Points, in no order, along strands that fork and pass close to each other.
In the rows, zero is written as 128.
Two points are linked if the straight distance between their rows is under 119. Some points are linked to none.
q_219: [127 166 150 114 135 177  90  82 108  95  47 114 129 110 133 158 134 142
  90 158 158 137 177 134 140  66]
q_751: [ 99 120  98 124 100 101 106 159 136  84 155 114  97 158 111 110 132 133
 146 105 165 131 157 132 122 109]
q_763: [117 142 107 100 161 128 101 128  91 112 115 120 137 167 135 132 121 191
 152 148 147 159 102 125 114 114]
q_243: [149 146 161  94 104  89 133 164 150 155  85 107 107 153 197 135 177 117
  36 150  86  62 161 167 134  86]
q_218: [105 131 132 106 115 119  61 156 159 114  91  77 121 117 180 131 135 196
  63 145 117 114 159 179 149 103]
q_54: [104 144 117 107 124 189 107  96 107 109  59 106 109 144 152 131 128 194
  95 183 151 130 150 158 144  91]
q_550: [146 106 107 111 123  91 125 164 164 146 160 128  92 121 155 140 139 131
 172 124 125 124 130  34 114 163]
q_142: [158  71  82 126 135 150 168 105 123 126 166 152 121 179 150  77 144 144
  77 142 106 129 105 162 169 124]
q_569: [139 137 163 146 155 125 177 122 122 146 135 155 133 160  87 105 131  68
 195 155 186 115 112 142 119 121]
q_710: [109 126 109  73 119  61  63 142 135 111 119 138 109 121 138 166 126 147
 170  99 194 126 179  86 125 101]
q_266: [ 79 145 131 115 149 161 142 118  34 126 125 153 167 158  90 132 144 119
 146 122 165 154 131 151  98 106]
q_407: [158 115 132 157 129 166  87 104 182 137 115 107 120  99 166 111 116 166
 124 136  70 137  82 128 144 166]
q_695: [ 94 108  72 141  97 131 131 128  84 113 158 116  71  91 102 146 134 147
 158 127 162 137 182  65 161 134]
q_861: [132 188 166 129 164 192  93  78  94 147  40 160 165 104 107 159 121 118
 105  88 129 125 121 103 107 122]
q_737: [105 186 110 146 167 143 149 106  59 111 141 157 164 149  53 104 141  92
 150  99 189 133 111 156 121 132]
q_738: [120 169 150  95 150 107 120  94  91 116  86 179 165 137 109 160 142  82
 124  90 179 133 172  85  84  67]
q_9: [110 105  96 114 105 150 152 161 104 114 139 122 133 129 126 163 120 137
  63 167 129 168 200 116 124  88]
q_798: [ 94 111 109 107 104 156 107 136 124 121  88  96  99 133 165 138 132 195
  88 170 138 121 173 156 143  93]
q_369: [106 133 128 139 184 166 122  76  90 115 149 142 161 100 123 101 133 164
 197 111 108 163  77 163 139 196]
q_265: [113 133 173 165 108  95 114 166 160 131 118  87  98 134 106  98 123 134
 100  92 101  90  97 186 171 135]
q_124: [129  86 113 129 137 152 173 147 106 152 151 142 170 158 136 123 104 154
  98 193 103 180 131 179 111 123]
q_785: [104  92 145 151 119 156 184 122  82 146 147 165 198  95 122 158 113  88
 170 145 135 167 161 119  85 128]
q_837: [150  86 130 140 164 121 193 120 142 135 171 146 114 193 121  52 142 109
 102 151 112 121  91 189 165 138]
q_508: [102  97  71 118 122 145 123 125  97 112 144 110  67 124 131 128 140 195
 134 147 140 138 150  80 165 140]
q_135: [ 88 103 105 119 105 139 126 128  77 128 127 136 104  95 106 169 116 143
 181 117 169 139 179  78 135 122]
q_392: [145 176 142 120 140 188  81  80 113 134  60 150 153  92 157 173 140 138
 115 105 108 139 125  68  88 136]
q_443: [128 150 168 136  95 101  90 152 159 124  92  83  75 127 148 107 153 128
 107  91  93  74 111 151 174 132]
q_815: [114 194 171 114 187 164  99  89  87 146  76 158 171 111  83 133 136 122
  82  44 152 114 115 105 121 131]
q_719: [160 152  97 130 134 167 128  80 136 117 144 119 104 131 146 110 136 110
 121 145 111 141 100  94 140 136]
q_655: [177 134  71  78 162 149 172 106  93 142 170 165 154 179 154 111 133 149
  95 160 109 158  91 106 109 126]
q_661: [143 141 110 182 146 134 157 163 155  87 135 108 105 151  72  87 130  95
 115 114 141  94  89 141 218 174]
q_781: [ 99 145  90 111 162 167 115 119  42 129 141 138 165  97 116 149 132 203
 129 109 102 169 115  99 133 175]
q_468: [164 159 147 137 114 186  85  84 139 153  61 148 139  91 172 181 115 140
 149 142 111 132 124  83  97 134]
q_609: [137 127 174 124  82 136  67 111 191 165  65 112 120  71 152 168  79 153
 140 124 120  93 108 137 109 129]
q_160: [108  67 129 135  92 112 132 182 139 169 149 119  94  96 137 147 138 176
 140 150 117 114 156 102 135 153]
q_685: [ 90 150  82 111 151 166 118 100  51  96 167 137 172 104 112 121 133 173
 158 101 118 168  98 127 137 184]
q_887: [126 114  91 117  77  85 111 155 123 111 139 113  55 159 162 104 185 143
 125  90  82 105 128 100 179 151]
q_222: [138 139 146 161 138  71 126 117 142 138 138 141 152 118  63 121  77  74
 186  87 186 123 105 154 119 151]
q_212: [131 121 155 148  70  72 122 151 184 127 150 126 107 119 117 129 134  60
 142  70 122  91 144 112 110 111]
q_318: [134 126 129 120 103 133 136 129 132 113 118 126 156 103 145 172 117 108
  72 146 128 146 199  91  99  74]
q_67: [130 173 102 170 154 101 145 118 102 102 158 140 158 130  62  98 116  92
 170  82 175 139 114 162 119 150]
q_404: [ 91  76 181 138  53 114 127 146 153 160 126 111 134  92 129 136 130 105
 156 127 118  67 126 192 123 120]
q_621: [104 134 129 101 156 133 123 136  74 120 103 133 155 165 112 143 123 170
 132 165 160 170 141 150  91  83]
q_396: [144 131 108 108 135 111 105 143 148 124 141 116 116 121 147 151 125 140
 133 123 119 153 134  51 100 131]
q_696: [133  99 159 167 140 178 107  95 162 135 111 112 131  79 144 112 111 157
 164 156  91 130  81 180 154 173]
q_793: [148 183 152 127 152 139 120  75 104 153  88 177 115 125  88 125 122  66
 188  81 174 108  97  89 121 148]
q_902: [163 139 131 150 134 157 120  94 174 128 130 112 110 112 151 113 125 116
 104 135  83 141  93 121 137 146]
q_872: [125 167 153 125 157  89 105  96 101 151 112 180 156 120  84 127  95  83
 187  52 171 126  92 123 104 163]
q_425: [157 123 156 122 129 109 173 151 175 162 131 125  98 187 145  92 156 100
 101 173 112  94 109 130 112 107]
q_313: [107  92 146 117  70 123 181 182 125 154 133 119 119 158 142 125 163  87
  80 164 117  96 164 179 119  80]
q_210: [ 74  49 130 165  71 164 132 131 122 120 149 106 129  75 132 134 123 136
 142 136 113 127 163 160 161 139]
q_604: [150 119 134 110 120 104 133 143 164 139 139 113  76 180 150  90 168 118
 113 137 105 106 107 113 127 119]
q_215: [ 94  78 152 117  87 122 129 178 142 168 106  98 121 131 180 119 138 175
 120 163  92  77 121 190 126 135]
q_530: [146 115 149 109  81 106 170 171 122 163 109 117 115 162 179 130 164 110
  53 155  59  74 136 186 132 100]
q_576: [154 166 144 140 138  94 153 126 128 121 143 138 160 134  91 137 105  62
 118 109 151 151 137 102  83  92]
q_528: [ 92 137 114 175  97 109  89 116 136  85 113 106 117 109  78 119  83 126
 125  59 158 125 138 174 151 112]
q_643: [133 131 180 134  98  93  80 117 194 149  78 109 113  86 118 146  68 128
 133  99 133  89 122 143 136 113]
q_714: [165 139 172 141 128 146 178 133 167 168 110 136 131 142 125 123 124  85
 118 189 125 115 122 136  93 101]
q_849: [134  71 101 128 120 124 150 129 152 134 172 142  85 133 164 104 176 112
 185 142 122 112 130  70 142 166]
q_320: [131 121 114 128 135 141 135 141 121 129 148 120 157 141 125 122  93 148
  70 153  91 186 119 175 117 117]
q_24: [121  86 152 136  70  95 152 157 178 138 156 125 131 110 131 153 131  62
 133 113 111 108 147  92  92 102]
q_740: [143 145 145 163 140  96 137 182 171 116 118  87 110 152  83 104 112 118
  83 105 123  99 105 148 194 152]
q_102: [162 200 153 129 207 144 151 125  95 143 103 133 162 154  83 119 119 113
 119 117 145 134  76 114 138 151]
q_549: [169 136 130 146 182 140 180 119 138 138 143 129 121 174 108  80 119 120
  99 164 128 137  77 149 156 142]
q_657: [141 143  60 141 137 112 155 115 131  82 215 141 117 144 114  84 159  81
 153 118 142 131 112 117 122 158]
q_264: [155 118  85 110 150 187 187  94  79 140 155 168 159 134 150 127 147 118
 120 178 110 158 122 115 121 147]
q_133: [ 94 106 102 143  97  99 113 168 138  98 158 101 108 156 120 107 139 136
 117 111 124 139 136 168 135 125]
q_548: [ 87  60 132 158  95 137 136 162 125 148 144 114 127  63 128 155 110 156
 143 155 110 136 167 131 149 155]
q_641: [109 136  64  93 150 135  96 116 112  93 131 100 100 168 143 109 135 211
 115 144 138 143 113 109 156 126]
q_537: [121 121  74 123 172 137 137 137  63 149 161 136 135 106 116 144 114 215
 117 148 116 187 130 111 137 170]
q_697: [157 106  59  88 140 150 162 116 105 125 175 150 116 179 151 114 130 157
  62 158 108 147 126 112 145 105]
q_339: [186 181 161 110 170 112 104 128 152 154  98 146 146 130 137 146 113 115
 135 135 126 142  99  87  77 119]
q_877: [105  96 117 116 133 117 112 158 121 141 128 108 138 146 132 123 108 197
 173 154 133 154 104 141 114 141]
q_879: [143 125 138 163 127  86 173 141 145 119 187 138 162 133  93 120 105  54
 128 120 131 151 121 145  90 120]
q_814: [108 105 120 145 155 118 103 135 138 119 159 110 159 129 126 101 101 181
 158 141 103 173  76 181 127 163]
q_350: [133 161 135 106 140 140 102 115 120 104  88 130 168 112 145 176 132 139
  78 141 133 161 177  95 110  74]
q_357: [138 170 170 102 136  94  92 151 182 126  77  92  87 131 149 116 156 126
  85 111 132  63 140 138 165 103]
q_871: [148 165 175 100 133  80 108 157 175 129  95 103  96 130 167 135 175 104
  47 136 116  74 167 142 162  79]
q_275: [122 106  58 122 145 132 169 107  99  88 218 142 122 144 129  96 146 130
 146 138 131 152 125 121 151 164]
q_556: [125 147 141 143 178 146 101 105 106 127 128 122 165 129 108 109 110 163
 174 116 117 165  63 168 126 171]
q_707: [121 154 154 123 128 102 154 108  98 135 112 167 177 127 113 164 106  62
 133  84 165 148 180 101  66  72]
q_247: [144 100 107 139 128 196 191 100 101 141 154 154 154 137 140 121 125  98
  86 188 108 163 140 163 131 112]
q_990: [ 71  61 141 160  68 140 143 145 116 117 147  98 117 112 149 107 151 138
 127 129  77 112 146 209 182 148]
q_514: [132 122 132  88 125  68  75 167 164 129 121 119 137 108 146 174 115 160
 135 114 145 141 168  74 106 101]
q_925: [108 111 122 132 112 110 116 165 139 117 148  99 133 155 131 119 109 156
  75 138 101 162 129 181 131 108]
q_779: [174 174 111  95 155  99 100 122 147 129 138 138 136 133 154 143 122 132
 143 116 122 156  97  56  76 133]
q_520: [109  60  74 129 173 135 184 106 101  96 210 148 139 128 131 100 150 146
 174 150 125 148 141 144 160 183]
q_721: [ 80  70 156 132  71 114 142 172 116 150 125 109 116 115 166 126 155 150
 150 137  81  77 127 201 155 140]
q_345: [153  95 122 157 117 164 143 146 119 182 122 154 139  78 154 182 116 170
 147 198 122 133 160  89 109 168]
q_152: [110  65 173 128  72 142 145 143 160 168 130 141 137 105 142 152 120 107
 184 164 144  94 131 144  97 121]
q_473: [104 110 153  97 102  95  73 175 165 145  85  85 108 122 180 145 129 186
 111 133 102  84 128 155 130 125]
q_505: [156 154 128 173 129  63 141 152 175 120 138 142 132 124  70 115  84  65
 163  74 178  98 125 120 134 134]
q_968: [115  75 113 145 123 144 141 103 153  96 181 139 103 101 152 115 159 107
 195 124 109 121 139 108 149 173]
q_104: [103 127 100 106 108  91  96 133 109  99 132 136 113 131 112 151 115 123
 185  91 189 129 155 100 109 109]
q_71: [155 117 147 134  93 138 147 135 170 134 125 132 146 101 148 168 115  81
  99 145 109 139 160  78  77  96]
q_495: [ 92  45 111 144 153 150 157 113 136  93 183 136 116 102 133 120 150 144
 201 141 110 138 152 141 159 189]
q_491: [174 170 131 127 195 143 193 104 104 145 134 148 151 179 109  87 134 107
 113 166 136 143  80 129 121 136]
q_822: [115 144 152 128 112 112  67 107 150 112  84 113 109 104 108 136  75 139
 139  82 164 118 127 154 150 111]
q_327: [131 122 132 122  87  98  96 148 161 125 121 101  74 150 169 112 172 108
 122 101  81  88 120 107 149 133]
q_400: [134 218 149 126 184 142 108 108  90 115 106 126 176 120  75 128 115 122
  99  59 135 132  90 115 138 156]
q_828: [159 146 109 154 148 119 184 111 145 105 196 143 123 137 103  90 146  54
 126 135 129 138 117 133 127 141]
q_702: [154 158 142 147 105  63 102 155 194 112 131 129  86 134 100 119 127  68
 127  57 152  75 135 113 128 122]
q_459: [134 202 124  91 164 133 115  90  85 100 107 148 141 145  98 141 158 105
 122  95 165 132 137  81  98  98]
q_974: [143 201 112 120 146 158 114  78 104  96 117 125 124 133 114 125 145 110
 137 108 139 132 112  85 120 111]
q_211: [135 116 149 142  92 173  79 101 151 150  63 135 138  71 159 175  79 151
 157 128 121 123 129 118 110 130]
q_622: [184 155 186 127 138 121 146 129 175 164  87 142 139 131 114 148 106  92
 130 167 142 110 119 115  91  93]

A fork is a point with three links, a tip a point with one. Leave the first point through the second and follow the links. Name the first fork or tip that comes.
q_473, q_218 | q_318
q_313, q_530 | q_443
q_707, q_576 | q_396
q_350, q_219 | q_721
q_491, q_549 | q_104
q_837, q_549 | q_528
q_576, q_707 | q_696
q_877, q_814 | q_537

A fork is a point with three links. Follow the links from the first point to the second and name the forks in between, in order.
q_550, q_133 | q_396 > q_104
q_514, q_491 | q_104
q_9, q_152 | q_318 > q_721
q_219, q_990 | q_721
q_737, q_508 | q_763
q_135, q_357 | q_104 > q_396 > q_327 > q_443
q_264, q_67 | q_104 > q_763
q_781, q_550 | q_763 > q_104 > q_396
q_357, q_710 | q_443 > q_327 > q_396
q_396, q_357 | q_327 > q_443
